Each row is a point on a landscape with many valleys, with its height.
From any point a ball takes the steepest step (drop divided by distance) to one of its 2 nearest points. It stops when none of these is lower. Distance is the straight distance between rows; heights are no part of it.
gam (h 580): [ 12  -7  13  11   9 -11  -7  -1   3  18  18  11  33   3  18 -14   7  15
  -5 -23  -2 -10 -15]
lal (h 576): [-7 10  4 11  3 -6 14 -2 18 -7  3 -9 -2 11 -9 22 -8 -2  9 19 10 23 19]
Zuze (h 207): [-17 -19   6   6  13  26  28   2   3  -8   8  11 -23 -17 -13   1  -7 -14
  15  -5  -1  16  38]
bamuz (h 682): [  4  14   0 -17  -9 -20  15  12  -1  -8  -5  10  -3  -3  -3  -8  18  -6
  20   0   3  19   4]
soke (h 69): [ 15  -8  14  -9  15 -12  19   3   5 -10  -4  20 -10   1  -7   2 -11 -13
  26  -4  -8  29  21]
doba (h 336): [-26  -1  -9  -4  -5  18  12   6   7   5   2  -2  -3   8 -16  -3   2 -14
 -14  19   5  18   1]
kogif (h 371): [  1 -20  15  -7   7   1  10   1  13  -8  13   6 -20  12 -25   6 -30  -8
  15  -4 -11  18   4]
kado (h 323): [ -6  24  -2  32 -24 -17   1   2   8  14 -18 -19  -3   1   0  13  18   5
  -4   4  23  -6  12]
povil (h 438): [-26  -1   6  -4   8  31   1  -3   0  -5  18  -5   9 -16   3   2   1   0
 -15   8   6 -23   2]
Rofo (h 406): [  1   5  10  16  -5 -10   1   4  17  -7   0  -9 -17   7  -9   2  -1  -4
  31   8  -2  32  17]
Gup (h 384): [ -2   6   5  15  -2 -12   2  -1  15  -4  -1 -14  -8   9 -12  -5  -7   1
  19  13   3  46   8]
sirer (h 339): [ -7 -31  -4   2  11  23   1  -5 -15 -11   1   6 -44 -27 -11   5 -18 -13
  -3 -16  -9 -12 -12]
Mebu (h 366): [-10 -26 -23   0   9  18   3   9 -16   6  -4   7 -30 -17  -8  -4  -4 -11
   9  -3 -23  -2  -7]
fome (h 614): [  9  24   6  -6 -11  -9  17  -4   3 -12 -10  -1  13  21  27  -3  15  32
   4 -10  19 -18   9]
vosir (h 667): [  4 -17  13 -16  -3   9 -15  -2   3  17   3  11  -5   3  -6 -10  -6   1
 -10   2 -17  -4 -39]
Nit (h 306): [-17   5   2  -3   4  12  36   7   9  -8   4  -6 -12 -15   1   8  18 -12
   2  13  14  12  38]
Sisa (h 449): [-15  13 -12  12  -5  11   2  -7  -5  -7  -9   0  -5 -29   3  24  -6  -8
   1   8  -4  -6  27]
gogo (h 272): [-25 -15  -2 -19  13  31  13  -2   7  -5  12   8  -5 -14  -6  -1   0  -6
 -32  21   9  -9  -1]
lagib (h 365): [ 15  25  -1   2  -3 -36  11  -5  -1 -18  -9   7  11  -5   2   3   6   4
  -1   6  24  22   7]
kemu (h 512): [ 11  22  -5  12 -26 -29  -4  -3   9  -2 -18  -6   4  -2  10  19  11  15
  14   0  14 -17  16]
Vunof (h 428): [ -3 -21  -8  -2  11  16  34  11  -2  10  -7  21 -17  -3  -5  -3  -7 -11
   7   7 -11  32  12]
nom (h 503): [ -3 -16  25 -23   5  18   6  -1  17   2  13  14  -1   8   0  10   2   1
  -5   5   9 -28 -22]
mika (h 479): [ -3  20  -3  12 -15  -9  -4   2   7   5  -6  -2  -3   0   2  20   6  -3
  20   1  -1  -3  13]
setun (h 440): [  5   1 -15 -10   2 -13 -25   7  -7   1  -4   0   4   5  -9 -13   9  -6
  15  -2 -20   2 -11]
nek (h 532): [ 15 -11   5   4  21  -2 -12  -7 -16  19   0   9  23  -6  20   3  24  -3
  -5 -14 -13 -18  -6]
bog (h 771): [-10 -26  23  -7   5  30  -9  -4   0  11   9  -5 -12 -10   2   3  -4 -12
  -2  -6 -11 -16 -27]
Guz (h 381): [  7  14   1   7   0  -5  -9  -7  -4   6  -4   4  23   5  20  19   6  10
   8 -11   2 -29   7]
dalug (h 504): [ 12   6 -16  -4  -6 -17 -30  -2  -8  -4   2 -27  -1   9 -13 -11 -16  -6
   8   2 -26   4   1]
gasal (h 397): [ 16  -5  27  -1   2 -15 -26 -12  -3   5  25  -6  26  -5  10 -23 -12  12
  -5 -19 -11  -9 -21]
dom (h 434): [ -6   5 -27   4  13   2   3  -6 -21   0 -19   9  -1 -25   2  10   0 -13
 -16   6 -11   7  15]
mubo (h 547): [ -3  26   4  12 -11  -3  -6  -6   7  -1  -1 -19  14  18  -4  15  -9   7
  -3   6   9  -4   5]
kek (h 492): [ 11  16  -9   6 -10 -20  -4   2   3   4 -18   3  -6  -9   4  23  10 -13
  23   0  -9   3  24]
giru (h 286): [  2 -14   1 -16  16   1   9  -1 -12  -2  -6  20 -19 -11  -7  25  -8 -20
   3  -9 -11  -8  -1]
Zeve (h 391): [ 20  29  -7  10  -5 -35   8  -4  -5 -13 -19   5  12   0   5   9   7  13
  -6  -2  25   9   8]
Kogu (h 469): [  0   8  -5  -1  -3   1  -8   8  -2  18  -5  14  13  15 -10 -18  -1  -3
 -21  -2  -2   9 -23]
sote (h 482): [  4  13 -10  -1 -16 -23 -31  -2  -4 -17   8 -19  -1  -9 -10 -16 -13  -1
  17   5 -10  12   4]
rovof (h 693): [-16   3  -2 -10  -5  23   7  10  13  12  14  -7  13  16  -1  -7  19   1
 -13  12  18  -9  -2]
zedi (h 181): [ 14  -8  -2 -11   9 -21   5   3   0 -21   2  19  -9  -7  -6  -9 -11  -6
  26  -1  -6  32  11]
zokub (h 675): [ 12 -26  -1 -12  -4   5 -16   6  -2  15  -4   5 -24   3  -7  -9 -15  -2
  -7   4 -21   0 -39]
zuko (h 355): [ -9  17  -6  21 -11 -10  -3  -1   6   7  -3 -17  -4   9 -12   6   0  -4
   5   9   1  32   7]
demu (h 505): [ 15 -20 -15 -18  10  -7  18  12  -9  11 -12  23 -12  -2  -4  -4   1 -12
   2   4 -17  24  -7]
Gode (h 420): [  7  17   6  24  -4  -1  -5  -4   2   7   5  -2  29  12  24   2   4  20
  -2 -16  11 -19   9]
tufo (h 731): [  4   1   8 -14 -10  -9 -24   1  -3  -4  10  -5   2   0 -12 -15 -16  -1
   9   1 -15  -4 -23]
mureb (h 485): [  7  19  -9  17 -17 -37 -19  -2   2 -10  -7 -11  -4  -9  -9  -7   8   0
  17   6   4  20  14]
lif (h 541): [ 10  14   6   0  -3 -10  -8   3  -1   3   4  17  34   8   1 -23  -1  10
 -21  -7  17   0 -19]
zod (h 762): [-16  -9  24 -11   1  21  -7   7   4  12  16  -7  -4   6  -8   2  -2  -9
   2  -2  -9 -15 -22]
negin (h 708): [-14   9   2   1  -7  17 -14   4  -9  19   2 -22  10   7  -4  -5  -8  -9
 -10  -1 -14   1 -12]
libol (h 621): [  7   2  11 -12  -3   4   3   1  13 -10  21   4  30  28   8 -25   9  29
 -18   3  29 -15 -10]
dezar (h 696): [-11  14   2 -12  -8  -4  13  15   5   1  -3   6  -1   4  -6   0  18 -11
  17   3   2   8  -1]
gole (h 525): [ 13  25  -4  10 -15 -27 -19  -7   5 -11  -5  -4  14   1   7  11  -1  13
  11  -1   8 -12   7]
nav (h 363): [ -9 -23 -11  -1  13  25 -17  -2 -19  -1  -2 -14 -25 -25  -2  -5 -18  -6
  -5  -4 -23 -14 -17]
sevi (h 527): [ 13  -4  15  12  -4 -18  -9  -3   1  -1  26   4  34   3  20 -30  -1  23
   2 -22   6  -8 -11]
vizok (h 325): [ 14  16   0  -7  -1 -35  19 -12  -4 -24  -2   9   6 -18   6  -5   1   3
   5   8  23  29   9]
genu (h 480): [-21   4   7   5   1  27  12  -4   3   1  12  -6  20   1  25   1  17  19
 -11  -3  17 -26  18]
Garo (h 780): [-19 -20   6  -8   4  27   4   1  -2   2   8   1 -26  -8 -14   5 -20 -11
 -14   6 -13  -7 -16]
saf (h 168): [ 11  -2  13 -20  14 -15  27   3   5 -16   0  22  -6   0  -9  14 -11 -11
  18  -7  -4  14  14]
tisu (h 652): [  4 -19  30 -11   7  11  -4  -4   6  18   9  13   4   1   8  -1   5  -1
 -10  -4  -4 -11 -38]
kazo (h 752): [-14  -4   6 -12  -7  13  -2   7   6   2  10  -4 -10   8 -17  -2  -7  -6
  11   2 -12  -2 -16]
Vopo (h 628): [ 11  23   5 -20 -11 -16  30  -2   2 -29  -7  -5   1  13  20  -7  15  27
   6   1  27 -11  11]
zafa (h 448): [ -7  10   5  22  -6  17   5  -8   0   9   6  -9  27   7  26   5   6  17
 -10 -11  10 -23  14]
neke (h 394): [-18  -3  -9  -1  15  23  -4  -8 -14 -14  -2   8 -14 -33  -9   0 -17   0
 -12   5 -12  -6  -2]
lege (h 338): [ -6  24  -6  29 -15 -10  -9   3   4   9 -13 -21  -2   3  -9  13   1  -2
  -2   4  10  15   7]
levug (h 600): [ 13  20   9  18 -15 -11  13  -9   2 -13 -21   0  12  24  34  -3  13  41
 -10 -17  24 -18  15]
nas (h 461): [-23   8   1   7   3  29   4  -9  -3   1  16  -3  13 -11  16   3   5   8
  -9   2   6 -25  10]
Ris (h 293): [  3  10  12 -20   3  -9  17   1   1 -15   3  14   2   3   4  25   1  -1
  16  -4   3 -19   3]
Lilo (h 359): [ -7  15  -9   5   4  -1  23  -2  -2  -2 -11   1   0  -8   3  22   5  -9
  -9  13  10  22  18]
nuzu (h 519): [  4  15  -8   3  -9  -7 -25   0 -10   8  -8 -32   4  10  -8   5 -18  -8
   1   1 -27   5   2]
bugot (h 361): [  2  25   2   8 -21 -17  -8   8   2  -1  -3   2  14   2  10 -10  27  13
  16 -12  15 -11   2]
gufo (h 258): [ 14   6  -2 -16   4 -30   7  -3  -2 -25   2  20   1 -16  -2  -7  -4  -6
  17   3   6  24   8]
vede (h 423): [  1  18  -1  19 -13  -5 -21   2   2  16  -8 -11  17  -1  11   0  14  -1
   8 -12  -4 -16  10]
Mor (h 617): [  5 -19 -19   8  22  10 -30 -17 -24  12 -13 -14   1  -4   2   5   1 -10
 -13   4 -30 -17   2]
tesed (h 301): [-26 -11  -6 -13   3  27  11  -2   6   7   9   0  -2   1 -11  -4 -10 -10
 -30  23   1   1  -6]
saka (h 412): [  1  12  -4  11  -1   3  -6  -9 -12  10 -11   2  20 -16  24  22   7   2
  -2  -5  -7 -27  17]
gota (h 265): [  5  12   8  20  -8  -6  14   9   9  -6 -15 -20  -3  29  19 -12  27  35
 -11 -10  40 -19  14]
tife (h 284): [  7  19   8  22 -22 -24  14   5   7  -6 -28 -13  -9  14  16 -12  22  38
  -5 -11  40 -21   9]
Zot (h 418): [  1   3 -33  16   0  -6  -7   4 -12  15 -15  -5  -1   7  -6  -4   2 -11
  -7   5 -13  24   4]
melo (h 691): [  6  -9 -16  -9  -9   6 -19   7 -15  20  -5 -19  -3  11 -13 -18 -17   1
  -6   0 -29   9 -25]
deki (h 792): [-20 -18   2  -9  19  26  18   1   2 -29  11  13 -26 -26 -24  -2 -12  -4
 -15   3  -3   4  13]
nes (h 414): [-16  -3 -24   5  12  11   0  -4 -18  -9  -7   7 -15 -29  -7   5 -16  -4
 -11   9 -19  10   8]
Babak (h 692): [  2 -13   1  -9  -7 -13  -8  -5   8 -20  18   9 -10  -8 -14 -23 -31  -4
  16   9  -4  33   0]
Gaz (h 245): [ 15 -17   3  11  19   4 -31  -9 -17  25  -5 -16  20   6   4 -12  -3 -10
 -22 -10 -25  -6 -11]
talar (h 637): [ 10 -32  23   1  10  12 -15  -9   4  28   9   8   4  -6  13  -5   4  -2
 -17  -8 -12  -3 -35]
san (h 442): [  1  16 -17  22 -10  -2 -27   2  -8  20 -13 -15   6   5   0  -3  10 -11
  -3  -3 -12  -4   9]
bikek (h 464): [  6  11  14   0  -5  -9 -23  -4  -3  -1  19  -2  32   0  11 -24  -4  16
   3 -12   5 -10 -17]
tobi (h 506): [ 10   3   1  -2  -5 -11 -18  -1  -3   8   3  19  25   7  -9 -32  -3   3
 -23  -4   8   5 -26]
ser (h 635): [-13 -11  -4   6  11  23 -13 -10 -18  15  -2  -3   2 -12   2  -3 -11  -7
 -21  -1 -19  -5 -18]
Tul (h 509): [  9   3  -5  -3  -1 -15   2   5   1  -4  -8   7 -14  -7  -4  18   5 -19
  33  -5 -19   9  26]
Teme (h 320): [ -7 -27  -3  -4  17  12  17  -6 -12  -8   0  17 -34 -20 -13  15 -15 -15
   0 -15 -10  -6   2]
Tep (h 302): [ 22 -18  18  13  15 -10 -26 -10  -7  22  13 -13  28   6   8  -9 -10   0
 -20 -16 -18  -5 -18]
kal (h 683): [ 22 -28  -7 -17  -9   0 -22   1  -8  12  -4 -19 -17   7  -9 -19 -19   7
  -9   4 -30  -1 -36]
gipo (h 581): [ 12   0  -9 -10  18 -10 -15  -5 -12   1 -10  12   7   1   1  21   2  -9
   1  -3 -12 -15  -8]
Dovi (h 472): [  8  17 -19  13 -10 -25 -26   0  -1   0 -15 -17   2   1  -7  -5   6  -5
  10   6  -8  16   7]
Vodu (h 436): [ 12 -39 -15  -4  12  12   7  -3 -12   6  -7  13 -39  -6  -8  12 -23  -7
 -10  -1 -19   4 -24]
sif (h 396): [-16 -12  -8  -2  11  19  31   3   2   0  -2  14 -12  -3  -6  -2  -3 -13
  -1  15  -3  34  17]
moti (h 364): [-19  -3 -12  -2   3  15  17   5  -1   5  -3   6 -10   0 -11   5  -2 -12
  -5  15  -4  20   3]
Fup (h 200): [ -2   7  -2 -18   4   2  14   8  23 -14  18 -12   4  22  -8  13   8   4
   2  17  25  -2  15]
ligi (h 432): [  8 -18  13 -22   7  -5   9   3   8  -5   5  24 -22   6 -16   8 -14  -8
   4  -4  -8   3 -16]
zolez (h 465): [  2 -28  15 -18   2  16   2   0   4   7   0  18 -30  -4  -7  11  -5 -15
  -4  -3  -3 -13 -30]
Vodam (h 329): [ -7  20  -3  15  -1  -8  23  -4   4   1 -11 -10   3   6   1  19  16   0
 -15  15  27  14  19]
rin (h 676): [ -8   3   0  -6  -3  18  10  11  14   5  14  -8  23  28  10 -12  25  14
 -13   5  27 -15   0]
vuk (h 415): [ 25  27  -8  20  -4 -31 -10  -1  -6  -8 -22   2  21   4  11   2  12  11
  -9 -11  21  -8   7]
liril (h 401): [  3 -25   6 -10   4   0   7   5   6  -3   7  10 -25  15 -22   5 -35  -8
   3  -3 -19   8 -10]
tes (h 582): [  3   5  12 -11  -6  -3  -1  -1  10  -5  13  13  29  13   2 -21   1  15
 -19  -1  20  -9 -22]
torod (h 457): [ 14  21 -17  23  -9 -17 -31   4  -8   8 -16 -18  10  12  -8 -10   5  -5
  -6  -7  -1   5   3]
mizi (h 645): [ -9 -22  12   9   9  23 -17 -10 -12  25   8 -12   7 -14   8 -11  -9  -3
 -23  -6 -15  -7 -22]
Gobuf (h 307): [ -3  20   2  10 -10 -11  28   1   9  -4 -16 -14  -1  10   7  16  26  14
 -10  11  35  -5  19]
Kamun (h 144): [ -5   2 -12 -18   7  11   9   2  18 -11  12 -18   8  24   8  18  12   9
 -10  15  29 -14  13]
basit (h 725): [ -7   7  18   6  -6  18  -4   3   4  16  18 -20  30  16   6  -9  -3   6
 -14  -4   3  -9 -10]
bebaf (h 651): [  9 -10  16   2   7  -5   7  -2  18 -16   6   8  -2   8 -12 -23 -24   6
  17  17   3  45   9]
Fifi (h 231): [-19  -3  -6 -20  13  23  20   3   6  -9  12   3   2  -1  -4   8   9  -6
 -20  19  19  -6  14]
Gite (h 311): [-13  11  -7 -11   0  12  37   8   7  -7  -1 -12  -4  -3   8  12  30  -6
  -8  13  27   0  22]
puva (h 604): [ -2   1  13 -15  -1  -6  10   1  20 -23  22   5  -4  14 -17  10 -12  -3
  16   6   5   4   4]
kelo (h 720): [  8 -14   0 -19  -1 -10 -21   3  -6  -8   8   1 -15  -3 -16 -19 -18  -1
   9   0 -20   5 -23]
ludu (h 322): [ -6 -23   6   5   9  17  19   7  12   1  11   5 -24  14 -16   3 -27 -10
  18  -3  -8  25  18]
zadi (h 497): [  3  22  -2  14 -23 -35  -3  -2  10 -15  -6 -10  -7  -8  -4   2  10  10
  20   3  15  15   9]
Kidim (h 705): [ 12 -16  -6 -15   0 -18 -11  -1   2 -20  15  11 -18  -7 -18 -19 -32  -3
  18   4 -17  23  -9]
gabo (h 430): [  1  11  -5  -4  -5 -12 -25   3  -4   5  -1  -1  11   1   0  -5  11  -4
  21  -7 -13 -11  -7]
kug (h 463): [-13  15  -5  12 -19   4   6  -5   8  -1  -5  -9  -9 -14   5  27   3 -10
  14   7   2  -1  32]
fer (h 662): [-11 -17  19  14   4  19  -6  -4  -3  35  24  -9  20  -6  13 -13   5  -2
 -21 -15  -9  -5 -17]
gad (h 710): [-17  -2  14   1   1  28   1  -1  11  17  19 -13  25  12   5  -8   5   6
 -19   6   8 -13  -8]
tomi (h 468): [ 12 -12 -30 -15   1 -21 -14   6 -10  -7  -6  10  -4   3 -11 -23  11  -5
   9   3 -17  12  -8]
fazu (h 392): [  1   8 -20  13   5  -9   9  -3 -10   8 -21   1  -1  -5   1   9   8 -14
  -1   6  -3  30  15]
zades (h 346): [ 22 -14  20  -3   9  -9 -28 -11  -7  10  12 -12  24   1   9  -8 -10   6
 -10 -14 -15 -11 -26]
fil (h 481): [ 13 -40 -17  -7  16   1  22  10  -4  10 -10  24 -27  -3  -8   0 -14  -5
   3   0 -23  21  -7]
gof (h 602): [ 15 -16 -13  -3  22  -9 -26 -12 -15   3 -13  -1   4   7  -3   7  10 -10
  -5   5 -27 -16  -1]
Zaka (h 583): [ -2   0  14 -26   0  -1   8   2  13 -19  18  14  -2  11 -12   7  -8   1
   7   6   4  -8 -10]
vit (h 413): [-23  -2   0   1   6  28  -2  -7  -7  -7   3   0  -6 -20  -3  10 -13  -7
 -11   6  -5 -13   0]
Bipo (h 559): [ 12  -2  -5  -4  15  -6 -11  -4 -15  10 -10  12  17  -3  16  14  18  -6
   1  -9 -11 -18  -7]
Fala (h 435): [ 22  18 -10  21  -5 -21 -16   1  -6   9 -22   0  22   3  14   6  15   5
  -8 -11   9 -18  17]
Feb (h 589): [ 16  15  11  22 -16 -16   6  -3  -2 -18 -21   5   9  15  34 -19  10  42
  -3 -25  30 -14  13]
Nomit (h 344): [  8  15   8  -7   4 -12   0  -6  -2  -5  -2  13  15   4  14  18   2  12
  16  -5  -2 -23  -1]
bik (h 496): [ 11  -7 -17 -16   4 -15   4  12 -11   2 -13  20  -5   0  -9 -10  11 -14
  13   3 -15  21  -8]
duf (h 533): [  2  25  -1  12 -14  -9 -20  -3  -3   4  -4 -22  14   7  -4  10 -14  -3
   4  -1  -5  -4   0]
daleb (h 531): [ -5  -4  20 -22   1  15   2   0  18  -3  25  -2  14  19   2   5   1  10
   0   6  10 -27 -16]
Non (h 273): [-16 -26   0   9  12  27  24   6   4   0  12   7 -28   0 -16  -2 -21 -15
   9  -5  -8  20  24]
Fonu (h 192): [-13  -1 -11 -18  12  24  13   0  14  -9  16 -10   6   4   5  15  10   0
 -16  15  23 -17  16]
dos (h 460): [  1 -34 -21   2  16  14  27  13 -11  10  -2  17 -29 -11  -4  -7 -18  -4
   5   4 -19  25   3]
Ragof (h 786): [-26 -19  -2 -10  10  32  12   0   1 -17  13   5 -26 -22 -20  -6 -20  -4
 -18   9  -6  -2  -2]
voku (h 246): [  2   2   0 -25   7  -1  25  10  27 -14  15   2  -3  13  -7  13  11  -5
   3  15  21   8  17]
zal (h 289): [ -4   3  -8 -23  13   7  36  10  17  -7   5 -12  -2   4   3  13  24  -6
  -8  17  30   5  26]
Lenev (h 650): [  9  11   6 -27  -4 -20  35   7  16 -29   7  -3  -3   4   4  -3  20   8
  15  12  27   6  18]
budug (h 310): [ -8  20   0  18 -15  10  13   7   5   8  -9 -11  11  15  18   0  28  19
  -3  -7  28 -18  12]
Rus (h 777): [ -8 -27   9  -5   1  31  -5  -6  -2   4   4  -8 -33  -6 -11   2 -24 -12
  -9  -2 -13 -10 -28]
Sovod (h 441): [-12  17   3  17 -16  12  -9  -3   1  12  -2 -15  11  -4  14   9   7  -1
   6  -3   3 -19   8]
logob (h 439): [ -4   0 -22   6  -4   3  -4  10  -8  18 -12   4   3   9  -9  -9   1  -9
 -10   5  -9  21 -11]
daf (h 664): [  5  18   6 -19  -8 -20  30   7  11 -24   3   5   3  -6   1 -11  14  -3
  21   6  18  18   6]
zub (h 424): [ 16 -40  -4  -6   8   2  11  -2   2   4  -1  14 -41   1 -17  11 -32  -8
  -2  -8 -15   4 -16]
padu (h 483): [ -7 -20  22 -22   7  19  14   1   5   1   7  16 -17  -1  -7  13   5 -10
  -1  -5   5 -19 -16]
ruko (h 459): [  3  13  -6  -1 -11 -19 -12   0   2 -17   7  -5  -4  -5 -11  -5 -12  -2
  25   1  -7  17   2]
bifil (h 431): [ -8  11 -14   7   1   4 -10  -6 -12   5 -12   3   8 -18  10  25   2  -5
  -1   4  -8 -19  16]
nete (h 350): [ -9 -33 -15   3  10  22  -5   2 -15   0  -4   0 -40 -25  -8  -5 -15  -6
   0 -12 -19 -11 -14]
vuz (h 458): [  0 -12 -26  -8  20   1   0  -3 -22   6 -20  13  -4 -10   2   6   4 -15
  -9   4 -16   5   1]
pusor (h 507): [ 10  22  -5  12 -28 -34   0  -3  13  -6 -16  -7  -4  -8   6  12  14  12
  21   2  11   4  18]
kubin (h 716): [-11  18  11   6 -11  16  -9   2  -2  12   5 -28  18  16  -6  -4  -9  -4
 -12   2  -3  -3  -6]
Der (h 235): [  7   0  10 -20   8  -9  22   1  -4  -9  -1  18  -8  -3  -7  24  -4 -17
  13  -9  -6  -2   6]
Tuvu (h 380): [-15  -7  -8   3  15  20 -16   0 -14 -19   0   1 -22 -36 -10  -5 -16   7
  -7  -3 -22  -7  -7]
mez (h 312): [  9  26  -6  28 -20 -19   1   4   0  12 -27 -11   6  -1   7   8  24   6
  -3  -6  23  -5  11]
bar (h 297): [ 10  25   0  23 -24 -30   6   9   3   2 -28  -6   1   1  12  -3  23  27
   0 -10  33 -12  10]
Zekek (h 287): [ -4  16   0   8  -6   3  22   4   7  -4 -17 -17   2  21  18   2  32  24
 -15   1  39 -16  19]
tova (h 455): [  1 -31   2  -7  16  21  -4 -12 -11   8  -9  15 -16 -18   7   9  -7  -7
 -23   4  -9  -8 -31]
kefus (h 741): [ -5   3  18 -17 -12   5 -18   4  -1   3  11 -11  -2   8 -15 -15 -13  -1
   9  -4 -15  -1 -26]
bulid (h 697): [-11   3   2  10  -2   9 -16   1  -7  26   5   1  19  -1  10  -4  15  -5
  -1 -11  -8 -10  -8]
Vabo (h 539): [ 16  28  -6  14 -15 -28 -28 -14  -2 -16  -3 -12  22  -2   7  -5 -10  15
   6  -3   7 -12   5]
led (h 332): [ -5  22   6  17 -19   0   1   8   6   9  -5  -7  15  12  14  -4  29  16
   6 -10  17 -12   6]
Pof (h 616): [ 12 -23  19   9  10  -9 -10  -6   1  27  18   7  19  -4  16  -6  14   2
 -12 -17  -9  -6 -26]
movoz (h 500): [ -1 -17   3   7  20   7 -11 -14 -21  20  -3   9  18 -22  23   4  14  -5
 -15 -11  -9 -18 -10]
Luzi (h 681): [-21  -1   8  12   1  24  -7   3  -6  26  12  -3  17  -7  11 -14  11  -3
 -10  -7  -5  -7 -11]
dumok (h 471): [ -2 -26   6  -3  23  20  -5 -13 -16   8  -6  16  -2 -28  15   7   7  -3
 -18  -6  -6 -12 -20]
gubo (h 649): [  3  -2   9  -5  -1   7  12   6  16   0  18   0  27  31  16 -24  16  31
 -15  -7  25 -12   0]
bafa (h 699): [ -5  -3  -3   3  -6  13 -21   4 -14  28  -3 -21   7  11  -7 -18  -8  -5
 -11  -8 -23   2 -22]
mazi (h 555): [ 17  27  -6  23 -16 -26 -20 -11  -7 -21  -2  -8  21   1  19 -13  -9  24
  -3 -12  23 -17   4]
kisu (h 572): [ 17  20   3  21 -15 -25  -9  -7  -5 -18  -9   2  18   5  27 -16  -1  36
  -3 -17  31 -13   9]
motov (h 270): [-19  -3  -2   1   6  15  24   5   2 -11   4   3 -14 -16  -5  11   3 -16
  10   7   3  13  37]
pezi (h 712): [-13  12  -2  -2  -2   6  -1   7  -5  13   0   5  10   1   1   5  11  -9
   4  -1   0  -2  -9]
kobi (h 393): [  8  20   1  10 -15 -17 -27   6   0   3   3  -2  21   1   8 -16  18   4
  14 -11   4 -11  -2]
digop (h 622): [  7  -6  20   6  13  -2  11  -5  20 -15  -3   6  -4  15  -7   2 -18  -2
  21  11   6  38  23]
fibuz (h 451): [  7 -25  16 -22  -4   6   3   7  10   2   3  25 -32   6 -19   1 -10  -7
  -3  -4  -6  -4 -31]
Ref (h 433): [  2   6   5   5 -11 -19  -6   6  10 -18   7   2 -12  -7 -12  -9  -4  -4
  35   1   0  27  13]
zivot (h 638): [  8  23   2 -22 -11 -23  33   1   9 -34   1  -5  -3   1  14  -9  18  24
  13   5  34   1  13]
degef (h 456): [-27  20  -4  16 -11  21  -3  -4  -2   2   2 -14  10 -10   5   8   7   0
  -6   4   6 -16  12]
lov (h 526): [ 14  -9  -7  -1   8 -10   4  10  -2   3  -8  12 -21  -3  -7   4   2 -17
  34 -11 -22  17  24]
tinup (h 626): [ -5  -6 -20   7  13  13 -21 -10 -24  11  -7  -6   1 -13   3   3  -5  -9
 -18   0 -21  -9  -4]
gugep (h 390): [ -2 -15 -20  -7   7   5 -12   8 -17  11  -8  -1 -14  -1  -7   0   0 -14
  11  -5 -28  -7  -9]
Vova (h 673): [  1  -8   5  -2  -3  -7   1  -7   9 -22  14   9  -6 -10  -8 -26 -27   1
  15  18   7  44   7]
meza (h 561): [ -4  20  -1  11  -9 -10   6  -2  13 -11   2 -13   4  11  -5  22  -4   4
   2  14  14   8   9]
bogod (h 410): [  5 -16 -17 -12   2  -6 -17  11  -8   1  -4   0 -19   7 -13  -6   0 -11
  21  -4 -29   0 -10]
Biz (h 560): [ -2   0  16 -25  -5   5  -4   1  18  -9  24  -3   6  15 -15   0 -11   4
  -1  11   3 -11 -19]
Padob (h 598): [ 0 -1 14 14 15  8 20 -4 16 -7 -5  0 -6  9 -1 13 -9 -9 13 17  6 31 33]
panad (h 446): [  2 -29  -7  -5  13  20   3  -4  -9   6  -8  19 -30 -15  -4  11 -16  -9
 -22   9 -13  -1 -24]

Two balls start at each pair of points below. Name the first point that both come to, or write -.
gam / zafa -> -
panad / fibuz -> liril
mika / ruko -> -
Mebu / vit -> nete
nas / Luzi -> -
dom / ser -> -

For each start below, name the point where the ball stops.
vuz -> soke
doba -> Kamun
mubo -> gota
movoz -> Zuze
mizi -> Zuze
bog -> gota
Tul -> soke
Biz -> Zuze
Ref -> gota
